Points, in no order, along strands that fork, close into loops and pass close to each other.
(in the rows, 128 means zero)
Points whose rows are less than 122 apart are linked; no others are. Some points are linked to none.
Salav: [113 140 125 155 110  68 172 152 166 188 135 151 130 137 136 128 136 170
 154 111 181 136 139 136 131 136 115]
volo: [121 148 136 110 129 132  66 170  99  96 124  80 117 119 163 106 148 137
 134 147  61 124 141 113 137 144 110]
bil: [110  93 106 179 123 103  58 154 160 112  96 122 162  69 130  64 136 138
 154 120  55  84 101 139 103 148 187]
bote: [103 106 156 137 109 134 121  82 123  91  56 182 103 106 119 127 102  86
 139 156 103  94  95 174 155 128 150]
Mipim: [174 148  97 118 122 131 124 125 118 135 135  85 141 153 135 133 128 111
 176 126 148 144 151 112  96 127  78]
Gol: [149 107 139 109 103 107 139  77 105  88  41 191 116 138 131 109 132 108
 117 112 196 121 159 138 153 126 115]
Tok: [121 127 113 162  85  30  96 167 152 151  98 151 127 114 153  50 134 197
 142  77 151 135 135 124 130 162 136]
rukop: [ 63 102 149 147 137  60 143 149 170 118 106 144 125  91 116 134 125 153
 157 125 117 105 111 142 101 124 152]
Bikon: [ 96  73 142 175 106  99 113  78 161  58  56 176 165 115 130  86 125 100
 100 108 150 106 130 157 148 114 181]
zefa: [135 109 124 145 137  96  65 177 135 120 101 114 126  87 127  70 148 155
 143 118  74  96 128 117  87 150 168]
tiv: [128 156 134 150 141 124 102 171 119 123 181  70 132 131 134 112 143 164
 133 160  50 137 132 111 120 152 132]
Taza: [158 131 121 141  95 126 121  65  91 113  79 197 127 119 102 114 110  93
  96 156 105  78  95 164 172 144 144]
vilos: [156 113 129 200 116  37 135 147 165 139  98 145 160 128 146  46 160 201
 134 102 138 139 159 121 130 145 159]
Dake: [ 78  87 117 129 171  90 178 184 183 168 154 115 125 109 143 162 151 178
 144 111 147 130 127 110  77 109 158]
vozas: [ 94 120 168  92 164 208 141 119 107 105 152 124  88 109  78 169 122 106
  97 148 104 140 105 135 118 124 163]
ziz: [133 100 122 152 172  91 166 176 159 174 142 120 125 114 104 136 156 187
 163 133 110 115 133 111  61 132 175]
Rele: [ 89 119 130 166 114 122  60 138 139  91 102 123 154  87 136  90 124 114
 131 149  36  85  96 149 146 150 163]
deba: [166 134 105 132 142 215 139 119 135 121 187  74 169 154 174 158 124  66
 119 133 147 178 124 124 116 108  96]
Bada: [104 124 107 138 152 157 138 155 160 164 217  67 156 140 125 169 123 124
 127 112 108 153 125 100  92 134 105]
sigef: [ 93 107 136 145 100  42 106 122 173  77  50 131 143 113 150  70 124 164
 155  93 135 127 125 128 122 113 145]
Nuzoz: [188 148 130 125 109 150 136  73  80 102 101 158 115 139  84 119 117 106
 100 166 103 106 116 147 140 141 139]
duvem: [193 162 101  99 111 146 125  87  67 139 125 148 114 156 116 131 121 108
  87 147 133 110 126 126 160 133 101]
Mig: [ 84 143 137  99 123 166 151 113 122 167 169 140 103 124 121 194  85  84
 135 130 163 155  99 152 157 118  79]
lur: [149 126 113 101 145 177 144 110 117  97 133  84 126 148 119 165 124  91
 174 141 151 157 142 120  72 108  96]
rogos: [135 132 115 148 120 126 170 118 157 158 164 117 161 164 192 139 140 109
 107 106 209 165 129 129 165 103 107]
zikub: [117 103 141 185 126  46 143 129 184  88  82 119 163 114 147  73 155 177
 131 109 129 126 142 125 106 114 169]
vafa: [118 120  98 163  76  42  72 115 123 145  88 197 149  89 127  68 104 131
 117 101 114  74 101 148 170 163 127]
goz: [ 67 101 148  95 147 157 157 127 146 141 134 136  95 125 126 192 109  92
 149 112 189 148 119 138 114 105 109]
Maz: [236 147 108 145 126 135 133 132 108 128  86 131 139 154 157  90 158 140
 133 134 165 137 195 125 117 109 108]
Sezis: [ 95  98 141  68 170 152 125 167 133 105 107 103 102 111 151 159 148 129
 168 131 135 122 129 109  90  99 145]
vev: [110 167 113  99  95  83 113 113  86 163 150 165 109 131 112 151  81 128
 140 140 130 106  98 137 175 144  71]
deget: [142  88 148 175 107 105 141  98 164  59  49 175 174 129 139  66 154 148
  86  98 167 128 156 141 148 108 185]
gan: [ 90 126 117 156 147  91 162 137 151 146 195  76 140 128  95 167 124 143
 127 129 109 139 130 113  85 133 108]
levag: [162  68 155 162 144 137 173 106 140  60  53 191 160 115 108  91 171 136
 106 115 185 129 179 141 113 121 185]
bazef: [115 123 139 148 120 104  74 112 114  78 116 114 140 110 101 103 119 100
 110 141  71  93 114 134 130 139 146]
geg: [158 158 117 155 116  78 119 133 112 141 152 105 136 133 106 103 127 151
 144 149  93 121 128 123 116 154 122]
zazev: [ 77 150 131 123 106  93 116 178 145 176 150 134 108 126 151 134 122 146
 136 117 146 126 122 133 149 139 107]
filu: [136 141 141 112 108 116 112 135 124 117  83 130 102 140 169 108 145 126
 115 129 147 119 136 132 155 117 126]
vapi: [186  73 138 158 146 130 125 132 132 108  49 183 156 103  92  78 164 135
 115 101 145  86 182 123  98 129 178]
dofiv: [113 142 126 100 107 117  55 104  90  96 131 125 117 116  78 117  88 111
 102 128  49  91 113 117 144 157 110]
fizep: [ 99 130 130  82 158 235 129 124 124 114 197  73 139 134 114 186 111  97
 131 120 100 167 121 107 112 120 105]
tivap: [134 156 126  91 137 196  84 185 107 139 143  81 116 132 181 129 155 134
 133 143  78 141 147 110 144 138 101]
Fuler: [162 121 118 108 169 162 105 211 148 150 116  98 106 128 186 109 169 174
 159 132 119 131 155  99  85 108 162]
vomo: [136 154 104 150 131 108 144 104 111 133 219  82 164 161 141 146 123 109
  86 140 143 149 117 112 149 120 101]
sepa: [181 108 131 153 127  93 109 139 129 144  79 162 139 119  98  76 155 144
 117  97 142  99 173 121 116 149 147]
rore: [149 109 136 108 153 204 144 128 118 130 128 128 105 141 123 150 151  88
  92 118 186 149 150 126 106 109 141]
Fug: [177 119 127 165 129 101  71 173 136 147  92 137 121 126 147  54 158 159
  98 115 100 104 158 117 119 144 171]
tiso: [136 144 122 156 100  33 181 109 135 150 115 168 154 137 140 110 133 171
 151 120 177 127 133 139 166 132 109]
gog: [187 145 124 164 149 145 187 124 136 180 161 114 134 158  85 139 141 151
 146 151 121 147 146 123  94 135 141]
Sanab: [ 68 103 160  66 187 217 142 127 104  90 164  94 109 107 110 198 123 107
 141 143 102 159 114 117 109 111 132]
bal: [157 159 110 103 112 144  85 135  92 158 151 123 109 148 109 125 121 118
  71 125 108 107 137 110 152 150 109]
Mabu: [157 151 113 111 135 202  96 151 116 141 178  76 134 153 171 138 138  93
  97 131 119 152 144 111 144 120 101]
firal: [169 137 121 126  93  72 160  86 104 132  69 195 141 144 146  97 139 151
 126 121 187 108 137 141 189 128 114]
Bavat: [119 103 143 104 120 111 143 143 169 138  68 160 124 145 140 112 150 160
 130  68 209 135 164 117 121 108 138]
Zasob: [114 122 130 115 100  84 101 179 169 157  71 155 106 128 155  80 145 187
 133  73 161 121 146 117 126 134 143]
laka: [105 142 119 116  85  62  84 116  96 138  98 185 106 111 129 113  92 122
 115 130 116  82  98 148 183 148  96]
rad: [ 99 112 115 106 180 218 164 144 161 158 223  74 152 125 105 197 118 126
 123 114  97 161 111  98  85 118 134]
vipon: [147 139 115  99 153 205 103 204 134 180 157  87 116 133 173 139 151 151
 165 134  90 145 134 108 106 136 119]
fopu: [130  86 140 159 153 101 139 114 134  65  94 123 147 111  93 118 146 113
 128 134 124 113 144 131  74 117 169]
Bodek: [127 108 144 112 164 133 127 184 159 119  98 110 112 113 166 118 164 163
 151 132 121 117 135 115  94  98 184]
vuk: [102 163 128  72 119 174  97 105  79 122 172 108 114 138 124 167  94 102
 115 138  88 139 116 115 179 137  70]
fupe: [ 51 123 143 148 139  70 146 140 143 126 168 115 126 107  88 167 103 133
 130 136 104 121 116 131 106 130 112]
bik: [140 136 124 115 136 171 146  65  75  79 163 117 116 153 120 156 118  73
  88 158 167 170 121 131 133 120 113]
Dil: [187 160  86 103 118 232 138  86 103 141 199 103 161 152 173 161 102  63
 110 134 135 169  85 127 162 120  82]
Kupu: [129 113 155 136 116 116 181  67 105  92  88 185 113 133 119 135 128 100
 118 143 189 142 125 160 157 123 134]
Dobiz: [133 175 136 109 113 150 152  99 114 146 164 128 111 135  61 154  92 140
 141 156  78 124 103 135 131 143 124]
gopi: [101 175 143  79 125 184 112 126 101 127 172 104 115 127  92 157  99 149
 149 142  44 139 117 115 150 154  97]
sepak: [166 179 116 119 127 183 169 103 132 168 190 101 124 156  80 159 103 146
 150 146  91 150 114 121 113 137 118]
dus: [ 74 136 169 146 110  92 150 119 138 119 125 162 113 116 144 136 115 119
  97 145 148 123  98 162 185 112 149]
zit: [110 149 114  88 112 137 121  91  93 141 166 135 115 150 112 175  79  85
 133 126 159 135 112 129 154 128  67]
Naro: [114 145 150 119 117 113 164  67  85 101 123 167 101 127 139 151 107  98
 107 169 161 133  83 162 192 111 121]
Dula: [161 122 109 163 173 133 176 162 161 193 174  93 132 145 116 145 151 170
 160 141 113 146 140 108  66 129 149]
rizir: [163 156 103  93 125 199 135  75  66 102 158 113 118 151 168 158 115  70
  91 157 160 162 104 133 173 109  88]
ler: [ 88 104 125 177  88  52 100  89 154 105  76 193 161 101 123  89 100 111
 127 111 133  87 101 163 171 130 146]
Noli: [ 62 113 130 125 160 121 186 174 179 157 157  93 120 109 160 182 142 163
 174 136 128 146 114 127  95 106 124]
vas: [161 142 132 112 141 181  93 153 118 165 159 118 102 145  90 124 131 139
  76 125  85 110 141 107 122 142 155]
lak: [202 140  91 141 122 140 122 137 138 140 126  97 157 163 185 109 147 115
 146 110 184 155 177 112 111 105  90]
bimek: [172 152 105 167  97  55 116 119 105 160 122 158 147 116  83  83 116 157
 154 137  94  97 117 138 129 176 123]
Gifam: [114 139 130 127 138 144 144  86 102 100 201  94 136 153  91 162 113  93
  75 141 135 153 121 119 132 129 117]
Git: [119 118 138  73 144 175 118 133 112  95  93  96  94 133 157 160 132  94
 173 139 144 145 140 122 101 101  97]
Dalis: [ 82 104 164 143 122  88 150 107 152 108  69 171 113 101 108 140 110 122
 174 146 123 103 104 164 119 119 150]
zok: [ 86  96 143  98 134 122 146 134 152 133  96 145 107 136 132 151 130 118
 142  87 208 136 145 125 111 102 123]
Rig: [146 147 149 105 149 216 131 127 109 138 163 113  99 135  86 149 128 121
  74 141  96 135 122 122 125 128 161]
vived: [ 81 154 126 104 114 158 133 163 142 185 173 118 123 126 166 172 107 114
 159 124 141 154 102 138 164 130  75]

A piece is all that can be reached along the links. How many separate loops has the piece of each point below (a circle has one, a figure eight two, a Y none), and how many tips (points with one link)?
ler => loops 0, tips 4
fupe => loops 1, tips 0
lur => loops 0, tips 3

A fork is a point with three links, a tip a point with one. Leave the first point through the second and follow the links. Name the first fork or tip that comes.
tivap / vipon => Maz
sigef / zikub => Mig
Maz / lak => tivap
zit / vuk => Noli
Noli / Dake => zit
zazev / Salav => dus
deget / levag => dofiv
goz / zok => sigef

Name the points in between on the shortest way along the links from the first point to the second, in order.
zefa / Dake => Fug > sepa > vapi > levag > deget > Bikon > ler > vafa > laka > vev > zit > vuk > gopi > Dobiz > sepak > gog > Dula > ziz
Dobiz / Gol => gopi > vuk > zit > Mig > vived > zazev > Salav > tiso > firal
bimek / Gifam => geg > tiv > volo > tivap > Mabu > deba > Dil > rizir > bik
tivap / Maz => vipon > Fuler > Bodek > Sezis > Git > lur > Mipim > lak
